Points, in no order, along strands that fork and pass close to each other.
Points whose rows are less than 51.8 apart are linked; no others are. Some points are linked to none.
Z176: [  1  -3   3  20  -7  -5  -5  11  -4   3   0   3  11   8 -19  15   5   5
  -7   8   4   8  -9 -20   3  -3  22   1  -4   0   2  19]
Z14: [  4  23  -9  12   4  12  -8   2  -3  13  -9  15   2  -2  14  -6  -4 -17
   0 -10  10 -12   6   1  -3 -11  13  -5  -3  11 -10   8]
Z623: [  1  -6  -4 -18   3 -11   7   0   1   1  -8   0   2  -6  -2   6  16  -3
  -4  -9  -3  13  13   2  -5  28  -3   4   9 -11  -2  -2]
Z392: [  4  13   6 -11  -2  -5   6 -10  20  -2  -6   0  -7 -20   6   8  -4 -21
   7 -14  10  -7  13  15  -8   3  14  -5  13   5  -9  -9]
Z151: [ -9   3  12 -16   2  10  -3   1  17   1  -1  -1 -17 -11   4   8 -23   6
  -1  26 -12   0  -1  -4   6  -7  -4 -13   4  -2   5  -9]
Z942: [  1  12  -8   5  -8   6  -5   0  16   4   2   3   2 -15  17 -22 -22  -7
   0  -6  14  -1  -3  11  -2   0  12  18 -12   9   3 -14]
Z864: [ -3   5   3  15  -8 -14   1  -4 -17  -4   7   8  -5   4 -14   4   4  -8
  -2   0  11  -6   6  -5  -5 -20  12  -4   4 -18 -16   9]
Z806: [ 18  -4 -16  25 -12 -16  -9  19   4   5  16  -1  13  17  -8  -3  -3   6
  -9  -8  -4  -8  14  -3   9 -12   8  25  -8   0 -11   7]
Z23: [  3  15  10   7  15  20  -7 -17   8  -3  -8 -15  11  12  11 -25  16  -6
  14  12  10   0  -5  16   0  -5 -21  13  -2  12   9  -6]
Z860: [ -2   2   0 -14  11 -14  22   1  -9   1  -9   9  -1  -7   0 -18  -2   6
   1  -1  -3   9  -8  -4  -2   4 -15   3   9  -8  10 -14]
Z907: [ 11 -31  -5   5 -13  -6  13  -4  -7  12   2  -3  22  13  -6  14  18   4
  -4   7   4   4   0 -18 -13  -4   3  15  -9   2  -6   0]
Z869: [  5   2  -2  -7   0  -8   3  16  11  -1   5  -2  -3  -1  -1  21 -13  -6
 -10 -19  -5  -9   7  -8   0   2  17  -8   3   5  -8  -1]
Z415: [ -3  18  -3  -2 -15 -14   3   9  -1   5 -11 -15 -10   5  22  -2 -25  -3
 -11  -5  -5  -8   5   3  10  12  20  -1  -3  -6 -10   3]
Z430: [ 11   4 -25  16 -14  -6 -13  14  10   0  23  12   2   3 -11  -7 -13   6
  -4 -18  -1  -4  14   7  -1 -12  13  14  -4  12  -5  -4]
Z402: [ 19   3   7  -6  -8  11 -10  13  21  -3  10  -1  -4  -6   0  -8  -3   5
   7 -13   3 -15  -5   7  11  -8  20  13  -7  27   5   4]
Z254: [  2 -12  -4   3 -21   1  -7   6 -23  10   7  -5  -2  17   4   5   6  14
 -22  14  -2   0   2 -20   3   3   5   8  -7   3   1   7]
Z336: [ -7   1   9  -4  -2   8   2 -14 -10  -4   3  10 -12 -29  -9  -3  -4  10
   2  10   3   3  -6   3  -5  -5 -20  -7  -4  -1  28  -8]
Z246: [  2 -13  -6 -12 -16 -13   2  -8 -11  -1 -12  -7 -16   0   1  14   2   6
 -15  -3 -28  14  13  -4  16  39  -1  -7   5   7  -4   7]
Z320: [-23 -10  22  -4  -3   8   2  -9  -3   9  -8   6  -7  -8   0  15   6   5
  -2  15 -19  -9   5  -6 -10  -2 -15 -10  -7 -24   5 -10]
Z834: [-13  21 -13  20 -11 -10  -1   7  -2   3  -3   1   0  -5   3   6 -10  -2
 -17  -5   5   7  -1  -5  -3  -1  13 -11  11  -8   1   6]
Z987: [-23  -6   4   5  22  -5   2 -12   2  -6  -2  -1  10  13  -3 -16   6  -4
  12  -8  -4  10  -3   4  -8  -4 -23 -11   6 -25  -5 -21]
Z87: [ -6 -10  -1 -15  -2  21  -8  -9 -16  -2  -6   7 -10   4  -5  -5  20   7
  -6   3  -7  16   1  -8   0  14   2  -6  -3  -2   1   8]
Z21: [-25   0  13  11 -13  11  -5  -7   8  16   2  -4   1   2   5   2   0  -6
   4  16  -9  -4   2  -9 -14 -19  -5 -10  -3 -25   9  -3]
Z527: [  1 -11  -6   5  -4  16  -9  13  -4   8   4   1   8   9   9   6   4  -6
  -2  -2  -2  -6  -8 -14   0   1  -3 -16 -16  -6  -7  11]
Z420: [ -3  -6   4 -13  -1 -23  19  13  -6  -3  -2   3 -10   2  -4   2 -13  13
 -10  -3 -13   4  -3  -7  11  10   3   5   9  -7   0 -11]
Z156: [ -8  -4  22 -11   9   3  -4   0   4  -3 -11   0  -4   1  -3 -15   8  -1
   5   5   3  12  -3  -5   3  10  14   5  -4 -24   5  -3]
Z472: [  5  14  -3  19   3  15  -5  -7   0  -5  -3   7  -4  -9   8 -13  -7 -19
  -6 -27  21  -4   1   3   1 -10   2 -11   2   6  -1 -12]
Z502: [  1   4  -4  10  -6  -7  13  -2 -15  18  -9   2   6  10   2 -11  18   1
   1   8  -1   3  12  -1  -7  -3  -5  10   5 -18  -4   1]
Z617: [  7  14  -3  -2 -23 -10  -8   6  -4   6  -2  -3 -25 -13   9  20  -9   7
  -9  10 -13 -10  22  12   7   7  -5  -5   4   9  -1   6]
Z65: [  2  -1  -9   4   5   3  -2  -1 -10  -9  14  12  -4  -7  -1  -2 -10  -4
  -1 -28  13  -9   3   0  -8 -11   9  -4  -4   3   0  -9]
Z15: [ -5 -19   7   2 -22   2  16  -7  -6  10 -22 -14  -5   4   6  24   3  13
 -28  20 -14  13   2 -21  11   9   2   1   1   0  -1  -7]
Z751: [  9 -13  -4 -16 -12   3  13  -1  -7  -4  -5   1 -15  12   5   5  19  10
   3  -1  -7   0  -2   9  12  13   9   7   1  -2 -22  20]
Z241: [ 12 -15 -10   7  -5 -15   6  17   7  -3  26   4   5  12  -2   5   4  17
 -14 -10 -20  -5  10  -5  15  -2   7  18  -7  -4   0   7]
Z49: [  7  12  -5  -5   4 -18  25   9   0   3 -19  -2  -2  -1   4  -1  -3  -2
   8  -7   4  -6  -5   4  10  -2   3  -5  17  -6 -19  11]
Z333: [ -3   0  -3  -5 -15   0  -3   9  17  -1  10  -2  -8 -25   7  -5 -28   3
  -9  -8   4   3  -2   5   4   6   3   5  -1  10  10 -20]
Z257: [  3   2  -1  -8 -10 -16   2  11   6  -8 -11 -21  -1   0  -1  11   7  15
  -1 -17  -2  16   9  11   5  32  17   5  12  -2   4  -3]
Z602: [-13 -23  -3  -7 -20  -3   9   1 -15   7 -16   3  -7  -5  -6   9   9   6
 -23 -10 -30  20   4 -19   8  26   8   1   0   9  -3   0]
Z213: [  1  14   9  -7  -2   3 -10   4  -9  -1  -3  -5 -13  21   6  -9   4  -9
   1  10  -2 -12  -4  -7   4 -12  -6 -13  16  -3 -18   8]
Z506: [  0  22  -4   2  10  11  11  -6   0  -6 -10 -12  -5  -5  19 -11  -8  -7
  -8 -13  18  -2 -10   8   1  -1  -3  -5   5  -1   5  -7]
Z48: [  7   1  10   3  -3  -3   0  -9  16  -9   3  -4   2 -22  -1 -21  -5 -23
  12  -6  23  -2 -15  13   8  -4  -2  14   7   4  -5  -4]
Z240: [ 10  -3   6 -13   5   0   5  -3  23 -11   6   8  -9 -19  -4  25 -13 -13
  -4 -21   2 -11   9   7  -3   3   7  -4   6  18  -6 -15]
Z104: [-16  -3   3  13  18   2   3 -26   1  -8  14  -8  26 -13   2  -5   3 -23
  13  -6  15   0 -13  14  -8  -4 -22  -6  -5  13   7 -12]
Z800: [  5 -11   6  -8  -8  13  -3   5  10  -7  21  -2  -8  -5   2  13  10   9
  11 -17   2 -15   7  16  -7 -10  10   3  -9  -1  -6  -1]
Z543: [  1  20  -2  14 -14   6 -15  10   6  -1  -6  -5  -9 -11   8   1  -1   2
 -14  -8   7   3  10   9  -1   8  14  -6  -4   1   8  -2]
Z119: [  2   2 -13  15 -15 -31  -9  21  -8   4   0   5  10  -5   2   3  -4   3
  -2   2  -7   7  -7  -1  11   8  10  13   4   4  -7  21]
Z923: [  5  14  12  -1  12   4   2 -12   7  -8  -6   0   2 -25  -6   2  -5 -19
  -2   1  12   2 -13  -4   3   3  -1  -7   4  19  20   4]
Z431: [ 16  -8  -3  -9  17   2   0   6  -8 -10  17   5  -3  20  -3   2  11   7
  14  -7  -3 -11   5   6   0 -12  -6   4   1  10 -15   5]
Z89: [ -7  -5 -11  -6   1  19   3 -13   8 -11   2  -1 -10  10  10 -18   2  11
  -7   9   3  17  -7  11   2   8 -18   1   6 -15  -3  -8]
Z155: [  1   5  17 -14   3  -8  13  -6  -5  -8 -14   6 -19 -20   2  10 -15  -6
   2  -6  -2 -13 -12   1   8   4   1 -19  -7   3   6   4]
Z569: [-11  -7   8  11 -27 -17   3  -1  -1   7  -6  -6  10  -4 -11  18  11   3
 -14  12   5   8  -6 -15  -9   0  10  -6   5  -8   4   9]
Z226: [-13  -8   7  -1  14   2  13  -6  -2   0 -10   5   2  12 -13   1  16   4
  -5  -3 -11   6   6  -5 -14   6 -17  -5  14 -21  -3 -21]
Z639: [ -1  18   0   3  -9 -14 -13  10  -2 -11 -18 -19   2   9   4  -4   1  16
  -1  -5   0  10   2  15  13  24  25  14   7   3  -1  13]
Z970: [  2  10   4 -11  -2   6  10  -2   8   1 -23 -11  -9 -10  12   4  -7  11
   0  12  -3  12  -7   5  14  21   7  -5  -4  12  23   5]
Z273: [ -1   2   3   8   6  -6 -18  -6  -2  -4  13  -3   4  12  -4 -20   7  -6
  31  -2   3  -2   6  24  -8 -18 -10  -1  -1   1 -14 -11]
Z269: [ -8 -10   4  -2   4 -10  14  13  -2   3   6  13   0  -4 -13   7 -19  12
  -3  -2 -14  -7  -8 -11  -9  -8   1  -1  -4  -4   5 -15]
Z447: [  2 -19  -2  -4  -7  -7   6  22   4   7  -4  12   2  -4   5   6  -4  -4
  -3  -6 -12   0 -13 -14   9  15 -11  -8  -9  -8  -5   8]
Z96: [ -9  -7  20   2   5  11 -15  -7   6 -17   8  -5   2  -5 -21 -12  -7  -1
   9 -14  13   2  -8   0 -11  -6   1 -10   1  -2  11 -23]
Z69: [  8 -10   3   0  -5  13  -5 -12   5  -4  20  10  -3 -14  -2 -10 -16 -12
   8 -12  13 -13 -14   1   5 -16   5   4   0  37   4 -14]
Z462: [ 11   4   6   0  11  -9  -5  -2 -14  -6   7  -9   6 -17  -1 -22  -6  -9
  -5  -5  22   3  -3  -2   7  10   3  25  -5   6  17  -7]
Z378: [ 11  -4   2  -6  -5 -16  11  16   6  -9  19   2  -6  -2  -1  -6  -1  21
  -1 -21 -12  -9   6   5  12  -7  12  19  -5   2   9  -5]
Z533: [  3 -21  -5 -11  29  -4   8   2   7 -16  20  11  12  13 -13   5  -3  11
  18 -12  -9  -5  -8   1   0 -11  -2   6  -3   4  -6  -1]
Z290: [  5 -26  -8   3   5  -1  15   6   1   6   9   5  13  15  -2  10  15   9
  -7  -3  -9   4   7 -10   4   5  12  22 -15 -11  -9   5]
Z154: [-17  -7  16  -1   6   1  -6  -1 -11  -4 -16  13   3  -1 -19  -2  10   3
   0 -12  -4  -7 -19 -15  -9   5  -5 -21  -3 -15   2   0]
Z76: [  0  -6   2   9  20   6  -1   4  -2   2  11  -1   5  26   3  12   4  -3
  13   5  -8  -7   5   6  -5 -16  -7 -13  -3   7 -18 -10]
Z969: [  3  -2 -12 -17  26  -2   7  -3 -18  -1  -3   2   7   4  11 -25  -3   2
   7  -2   9   4  -5   0   2   6 -13  11   6   1  -6  -5]
Z513: [  6 -12  13  -9  11   2  -6  12  -2  -6   7   2   0  14 -21   5  12  11
  -4 -11 -12  -4   6 -17   1   0   8   2  -4   0   8  -2]
Z641: [  3   7 -13  11 -24  -9   7  15  -9  17 -14   3   3  12   1 -17  13  16
 -10  10  -8   7   0   1   3   9  -9  18   7  -3  -6   5]
Z710: [ -4  -5  11   6   3   4   4  -7 -17   4  -3   3  -4  24  -4   5   9  -5
  -6  20  -6  -2 -11 -22   2 -15 -11 -16   9  -2 -11   5]
Z235: [  2 -13   1  -8  -7   8  15  11   2   6   2   1  -7   4  -3  24   7  11
   0  11 -11  -8   1  -4  -3  -3 -17 -11   9   1 -12  -2]
Z231: [ 10   5   3   2 -16   7   4  11  -1  -4   3   1 -17   7   9   8   7  11
   0  -4   3 -16  -1  13   7  -7  10   3 -10  -3 -17  15]
Z484: [ -4  17 -16  18  11  13  -1   0  -1   3  -5  -2  11  12  -9  -5   7   3
   7  -5  10   5   4   5 -16 -12   2 -13   8  -6   3  -1]
Z994: [ 12   0  -3   6   9   9 -18   3  -4 -10   3  -5   4   6  -7 -27   2   9
   3  -7  19   8  -5   0   7   5  10  18 -15   0  15   0]
Z809: [ 14  15 -19  18  10  -6  -6  14  -1  12  -5   6  14  18  -2  -9  -5  -3
  -9  16  -2   0  12  -2  -2  -2 -12  14  -2   1  -7   7]
Z998: [-15  -3   2 -12  -6  -4  22 -12  -7   6 -22   8  -5  -3  -4  15  10   6
  -8   8 -15   5  -4  -8  -1  12   2 -11   7  -9   2   9]
Z71: [  4  -4  12   2  26   1  -3  -6  11  -3  10  13   4  -3   1   5  -4 -19
  17  -8   2  -6  14  10 -12 -13   8   5  -7   5 -12 -19]
Z829: [-10 -23   4   8   3   3  15  -9 -13  10  -4   8  13  14 -11   0  14   6
   7   8 -12   7   5  -2 -15  -2  -4   4  -8 -22  -3 -13]
Z135: [  5   4   9   6  27   3  10 -14   0  -2   4  -3  15 -18  -3  -1  -3 -25
  -3   1  10  -1  -7  -1  -6   1 -23   1   3  12  19 -13]
Z340: [ -6  11  -5  16  14  14   1 -17  -8   0  -3   8   6   7  -1   0  18   2
  17  -2  -2   6  -2  10 -10 -14 -21 -18  -4  -5  16   4]
Z701: [ 12  19  -5  -1  -6  -8  13   1 -16 -11 -17 -13 -10 -10   6  -7  -1   5
  -5 -22  17  -2  -7   9  12  13   1  -7   9  11   9   1]
Z615: [ -5  -5   5 -21   3  20  11  -8   6  -2 -15 -10 -17  -9   9   3  -9  16
  -8  20  -9   8  -3  -2  15  11 -16  -6   5   3  15 -12]
Z263: [-10 -14  16  -8  14  14   3 -10  -7 -15 -15   8   0  -3  -2  -1  13   1
   1 -18   5   1 -23  -2   3  14  -2 -13 -11  -8   1   4]
Z362: [-11 -16  -4   6   8  -5   1  -8  -6   4  13   6  24   6  -1  24   3 -13
   3  10   3  -4  -1 -10 -20  -8   1 -10  -8  -9 -16  10]
Z214: [  5  10   4  -4  -7   0 -11  16 -12   3  -1   1  -7  10  -3 -29   0  13
   5   4   3  -1  -3  -4   4  -4  11  12  -4  -1   6  -2]
Z554: [  3  -6   3  -3  19  -9  -8   8  -1   3   1  -5   9   6 -10  -7  11  -5
  12  -5  11  -1  21  -1  -1  -2   9  18   2 -20 -17   7]
Z764: [ -6   3   7  -1 -19   5  -7   2   0   6  -1   2 -20 -33   7  16  -5   7
  -4   5  -7  -8  19   6   3  -1  -6  -9  -9  -7  10  -6]
Z774: [ 21   8  -4  10   3  -9  -9  -1  12 -12  12   0   1 -17  -6  -4   0  -8
  -5 -21  21  -1  17  14   3   1  15  26   0  16   0  -6]
Z581: [ -4  -5   8   6 -24 -23  -2  19   4   4  -1  -5  -4  -8  -1  19  -8  12
  -2   2 -19   5  -4   2  12  11  20   2   1   2   4   8]
Z550: [ -1 -27  12  -5 -13  -2  11 -13  -2  10  -7  -2  -2  10   4  10   6  -5
 -19  30  -9  11  -2 -25   4   5  -3   9  -1  -5 -10  -1]
Z51: [ -6 -15   8   2  11  21  -9   1 -11  -5   3   4   0   8  14  -4  12   0
  15  -8   1  -2 -16   0   6   0  -5 -15 -22  -1  -4   4]
Z270: [ 23  24  -1   8   3  -1   1  -1   3   2  -3  13  -5 -11   6 -15   1  -9
   2   1   9  -9   6  20   0  -7 -18  13  -1  13  -1   2]
Z136: [  1   2  -7  -8   5 -15   1  -2 -21  -8  -9  -1  -8  12  -3   9  11   8
 -15   2  -4  15   9  -6  11  21  24  10   7   0  -7  16]
Z656: [ -7  12  12   0   5   3  -5 -22  22 -11   8  -5  -6 -12   9 -12  -3 -21
   5   5   9   0  -6  10   0  -8 -18  -1  12  -5   6  -6]
Z777: [  1   5  -3   1 -11  -8 -10  21  -3   6 -11  -1  -2   0   5 -25   0  11
  -5  -1  -3  16  -7  -4  14  18  -1  12  -3  -3  11   0]
Z536: [  1   6 -15   1   4 -18  -5  13  10  -7   6   9   2 -10 -10  -3 -14  -1
   1   7   1  15  -8   0   6   4   6   5   4  -1  -3  15]
Z956: [ -6  -3  -1  18   6   6 -21 -21  -2   2   9  10   2  10  -2  -9  -7 -16
  26  -4   0   0   5  22  -4 -24   7 -16 -12  11  -6 -13]
Z244: [ -4 -10  15 -12   6  28  -2  -2   3  -3   0  -5  -6 -10  16   9   3   8
  13   5   7  -6 -14   8   4  -1   2  -8 -18  11   7   0]
Z380: [  0  13 -13   8  -5   6 -11  15  -4   3  -8 -13  12  15  -5  -1  15   2
  -7  -4  14   1  10  -6  -9   6   9   1   7  -8  -8  12]
Z598: [  5   8  -2  -1 -11  -9 -16  15  10   0   7   0  -7  12   1 -10 -15 -17
  -8   6  -2  -9   0 -11   7  -8  -5  -3   9  -7 -23   7]
Z665: [  4   1  -7  16  -5   0   9  18  -5  12   4  14  -4  -9  -1  -3 -14  12
  -2   1  -7   4  -2  -3   0  -7  -4  -3 -11  -3  14  -8]
Z720: [ -8   8  -9   6  11  -3   4  -5   8  12   4   9  18  -1  -2  11   3 -12
  11  22  -6   3   6  -4 -17 -12  -2  -5   0  -7   1  12]
Z173: [  3   4   0  23  16   7 -12 -27  17  -3   5   7   6   3  -8 -15 -11 -23
  20  -1   7   6  -4  19   1 -20  -9  -7   6  25   0 -23]
Z517: [ 10  -6 -18   5  20   6 -12   2 -20  16  -7   3  19  21  -5 -15   5  -6
   6  12  -5   6   7  -9  -5   2  -5   3 -10  -2   0  12]
Z548: [ -4  -6  -1   7 -20  11  -4   5 -12   6  -8  -3 -13   4   0  19   7  24
 -22  23 -10  13   4  -7  14  10   7  -3  -1   2   4  10]
Z445: [  3  12  15  -8  20  -1  23  -2  -9  -3 -15   0  -8   4   1   7  10   1
  10  -6   2  -6   0   8  -2  -8   2 -10  13  -4  -5  -6]
Z410: [ -3  -6  -5  -2  20  -1   7   1   6  -6   1  17   7  -1  -9   2  -1   0
  16   8  -2   7 -14   3  -4  -3  -5  -6  -1  -4  -6  10]
Z511: [ -6  24 -19  -6  12 -11  -6  -2  10  -2  -1   7  10 -14  -3 -13  -9 -13
   6   2  10   5  -3   0  -4  -6  -5  -4  18   1   0  15]
Z752: [  4  -4  14 -16 -10 -30  10  14   2  -5  -2  -7  -8  -5  -3   7  -9  11
   8 -18 -18  -7  -1  -2  15  10  21   5  -2   5   8   3]
Z967: [  2  24   7  -8  13 -12  -3   0  -1  -1 -16   2  -3 -11  -5  10   3 -11
  -4   4  -2   4   6  -8   3  10   5 -16  10   6  13  14]
Z78: [-14   0   2  16  -1  -6  -5  -7 -10  -5   1  10   4   4 -28  -3   3  -2
  -3   3   1   7  -2 -12 -11  -7   0 -14   6 -25   3   4]
Z495: [  5  -2   6   7 -11  -7   4 -10  -8  14 -11  -3   7  11  12   7  10 -13
 -17  26   2   2  -5 -28   2  -8 -11   2   2  -3  -2  13]
Z222: [ 17  -5   4  11  22   4  -2 -10  14  -9  16   5   6  -2 -11  -8 -10 -15
  16   2   7   3   4  18  -5 -12  -9   9  -1  13  -1 -23]
Z39: [  8   3  -9 -20   6 -13 -12  15   2  -6  12  -4  -1  -1   9   6 -11  -1
  -9  -9  -6  -6   2 -10  14  13  15   5  -6  16   1  17]
Z143: [-11   3  14  17  10   5  -3 -30   0  -4  11 -17  12   3   4 -13  19 -15
  19   6   8   3 -10  18   4  -6 -30  -2  -7  15  13 -10]
Z493: [  2   0 -13  26 -13  10  11   7  -8  21  -2   5   6   7  -2   8   0   6
  -4  16  -6  -1  -5 -12  -8 -17 -12 -13  -4  -1   9   3]
Z183: [-16   8 -12 -12 -18   6   6  -1   6  13  -6  -5   8   7  11  -4   7   3
   8  16  -4   0 -14   0  -6  -1  -2  -6  10  -6  -6  19]
Z282: [  7   1 -14 -11  17 -11   2   6 -17  -1  -8   2  -4  11   0 -16  -2   5
  -8   2   4   8   4  -8  12   9   2  14   8  -6 -13  11]
Z90: [ -2   1 -14  19 -10 -10  -5  -6 -11   9  10  22   0  -2 -11  -2 -14 -16
  -1 -13   6  -8  10  -8  -9 -21  14  -7   4  -3 -15  -3]
Z461: [  1  -4   3   9   7 -14  11  -3  -4  14 -11 -11  14  15   0  -2  12  -8
  -1   9  13  -3  12 -10  -3  -7   1  16  14 -22 -25   7]
Z929: [-15  17 -14  23 -13  16  -3  -7  13  17   4   3  -1   6   5   2  -7   0
   0  12 -10  -4   2  -6  -8 -27 -15 -12   3  -9  13   5]
Z722: [  8  13  -8   4  -7  -1   8   2   7  -3  -4   6 -12  -9  -1   8  12   6
  -4   0  -1   7   7  12   2   3 -21 -10  12  -4   5   7]
Z940: [-11   6  15 -13  -8  15  -4 -18  21  -7  -4 -14 -10 -16  13   7   4  -7
   6   3   2  -4   1  10  -1   3 -16 -16   5 -12   9  -1]
Z880: [ -3  28  -6  12 -19  -5 -19  14  -1  -1 -10 -12   4  10   2   0   8  10
 -15  -2   5   0  15  14  -3   9  16  12   5   1  -7  11]
Z451: [ -4  -7  19 -16  11   4   9  -1   8 -12   2  -4   2 -11 -13   2   3   5
  12 -12   9  -5 -12   8 -11   1  -3   1   7   7   8 -21]
Z79: [  7 -23  -6   5 -25 -12   2  -1  -1   1   6 -13  12  14   8  14   9  17
 -18  10   6   5  -8 -18   5  -3  16  22  -6  10  -1  11]
Z729: [-14  -5  -1   7   7  22   3 -15  -2  -6   2   4   3 -12   2  -2  -1  10
  11   2   2   3 -17   7  -6  -8 -29 -20  -8   8  19  -9]
Z743: [ -5  -6   8  -1 -12  20 -16  -7  13  -5  13   2 -14 -20   1  14   3   1
   9   2   3  -7  12  16 -10  -9  -9 -12  -4  -3  -2  -7]
Z480: [-18  -9  -3 -22   2  -1   5  -5 -11   2  10   3   2   0   8  19  -8   0
   0  11  -3  -5  -7  -8 -12   1  11  -9  -4  -6  -9  11]
Z343: [  8 -19 -12  11  18   7 -10   1  -9   3   3   0  21  24 -21   6  -1  -2
  15   3  -7   8   3   1  -8  -6   7  -5 -15  -5   6   2]
Z636: [  8 -10   4  -5  -2  19  11  -6   1  -9  13 -25   3 -13   4  13  -2  -6
 -16   3  16  -6  -6  10   6  20  -5  14  -3  14  15  -6]
Z469: [ -1  18  -4   0   0   9  -7   7  25   5  -3   3   1   0  15 -15 -17  -4
   3  14   2   0  -7  12  -3  -2   1  10  -7   1  -5   4]
Z979: [ 15   3  -5  -1  18  20   0  -7   0 -13   7  -9   4   1   8  -5  -3  -5
 -12  14  16   2 -12   3   4  10 -14  10  -3  22   9   2]
Z910: [-23   0  12  -2  17   2   2 -11   2   8   0  11  -1  -2  11   5   4 -10
   4   4 -24  -7   2 -10  -8  -7 -35 -16  -5 -14  14  -8]
Z56: [  2 -10 -12   0  -3  -5  10  10  -3   3  22   3   5   8 -14  13  -8  15
   2  -3  -8  -6   4  -5 -15 -19  10   4   2   2  -2  -6]
Z397: [  7   8   2   0  10   7 -22  -5  -1  -2  -1  -2   4  16  -2 -28  10  -5
  18  11   4   2   4  10  -5  -4 -18   6   1  -2   0  -1]
Z358: [-14 -21   7 -29 -13  -2   2  -2  -5  -1   4  -9  -3   5 -10  27   2  11
  -9   6 -13  -5   3 -15  -5  12  16  -4   1  -3  -5   7]
Z158: [ 18  -4   4  -2  25  -4  -4   6   8  -6  11   0   5  -3   0  -4   2  -7
   3 -16   9  -4  20   5  -1  -1   9  21  -8  -4  -3  -6]
Z440: [ -4  -2  -1 -15   4   7 -12   5  11   1  16   0  -7  -9   2  -7 -23  -1
   5   7   0  -1  -1  -4  -8  -7   0  -3   4  13   8 -17]
Z584: [-11  -7   3   2   4   1 -25  -6  -6  -6  12   2   4   5 -18 -19  -8  -8
  12   0   2   9  -1  -4 -12  -6  -5 -14  -3 -17   9  -9]
Z780: [-18   8 -17  -6 -10  23  -6 -13   8   7  -1  -3   4  20  11 -13  11  13
   2  21  -4   7   0   8 -11  -1 -13   3   7 -11  -3   9]
Z408: [ -7   8  -4  -7 -26 -13   2   2  -4  16 -12 -13   7   3   7  11  10   1
  -3  17  -2   1   0  -8  -6  10  12  -3   9   2   1  20]
Z568: [ -4  -7  -1  -8 -33 -17  11   0 -14  12  -3 -10 -13  -7   7  26  -4   8
 -14  13 -14  -9  13  -7   4   8 -10 -10   6  -5  -4   3]
Z292: [  1  33   0   6  -8  -4  -4  -8  10   9 -20   6  -8 -10  10  -9   1 -19
   2 -12   6 -13  15  10   1  -8  13  -1  11   1 -10   4]
Z626: [ 15   0  -4  -3   2   9 -12   6   8   3  13  13   3  -1   0 -16 -11  -3
  24  -5  -1 -14  -8   7   0 -19   8   9 -11  26  -4   1]
Z5: [ 11   1  13 -14  -8   7   3   4   8  -9  -3 -13 -15 -11   5   6  -6  11
   3   4   5  -4  -8   8  13   8  14   5  -6  17  11   2]
Z47: [  7 -18   5 -13   3  12   4   2  20 -17  20 -17   9  -8  -4   3  -1   1
  -2 -20  11  -8 -11   5   0   7  -3  12  -1  13  10 -14]
Z837: [ -4  -2  10 -22  11 -10  -6   2 -10 -10   2  -3  -2  -8   0 -11 -10  -2
  -1  -9   9   3  -6 -11   2  11  17   5  -7  -5  13  -5]
Z685: [ 11 -13 -19  14  12  -2  -1   4   0   3  18   5  21  16 -17  14 -11  -2
   6  -4  -6  -6   8  -4 -12 -21  18   5 -12   4  -3   5]
Z631: [ -2  14  -1  11  27   5  -2  -5  -9   3   0   8   0   9  14   7   1 -16
   7   0   2  -9   5   1  -6 -17  -2 -16  -5   5 -13   8]
Z460: [ 10  23 -10   5  -6 -15  10   8   1  -1 -29  -9  -5   1  10 -13   0   2
  -3 -13   4   4   0   9  19  16  -6  -2  16  -3  -3  10]
Z374: [-10  -7 -10 -10   3  31   4  -7   3  -1  -3  -9  -5  -7  16  -6  -2  12
  -7   3   2   6  -7   0   2   8 -29 -11   2  -1  16 -14]
Z775: [ -7 -22   5 -33 -13 -10   3  -9   0  -7  -9  -4 -15  -8 -12  20  -2  14
 -10   0 -22   2   9  -4   3  33   2  -4   0  -1  -1   1]
Z997: [ 23  13   2  -4  -8 -10  -5   4  11  -8   0  -4  -5 -17   5 -12  -3 -16
   1 -11  16  -8   0  16   9   8  -7  14   4  13  -5   2]

A fork is a point with three links, a tip a point with one. Leave the first point through the second and follow the links. Name the first fork or tip that comes.
Z710 / Z495 => Z241
Z222 / Z173 => Z967
Z907 / Z79 => Z598
Z104 / Z143 => Z158

A fork is a point with three links. Follow the links from the first point to the second and name the forks in between, in order.
Z69 / Z119 => Z5, Z51, Z78, Z472, Z14, Z410, Z536
Z533 / Z89 => Z14, Z472, Z78, Z51, Z5, Z615, Z374
Z631 / Z685 => Z410, Z536, Z752, Z420, Z269
Z336 / Z506 => Z729, Z374, Z615, Z5, Z51, Z78, Z472
Z665 / Z631 => Z269, Z420, Z752, Z536, Z410
Z430 / Z495 => Z241
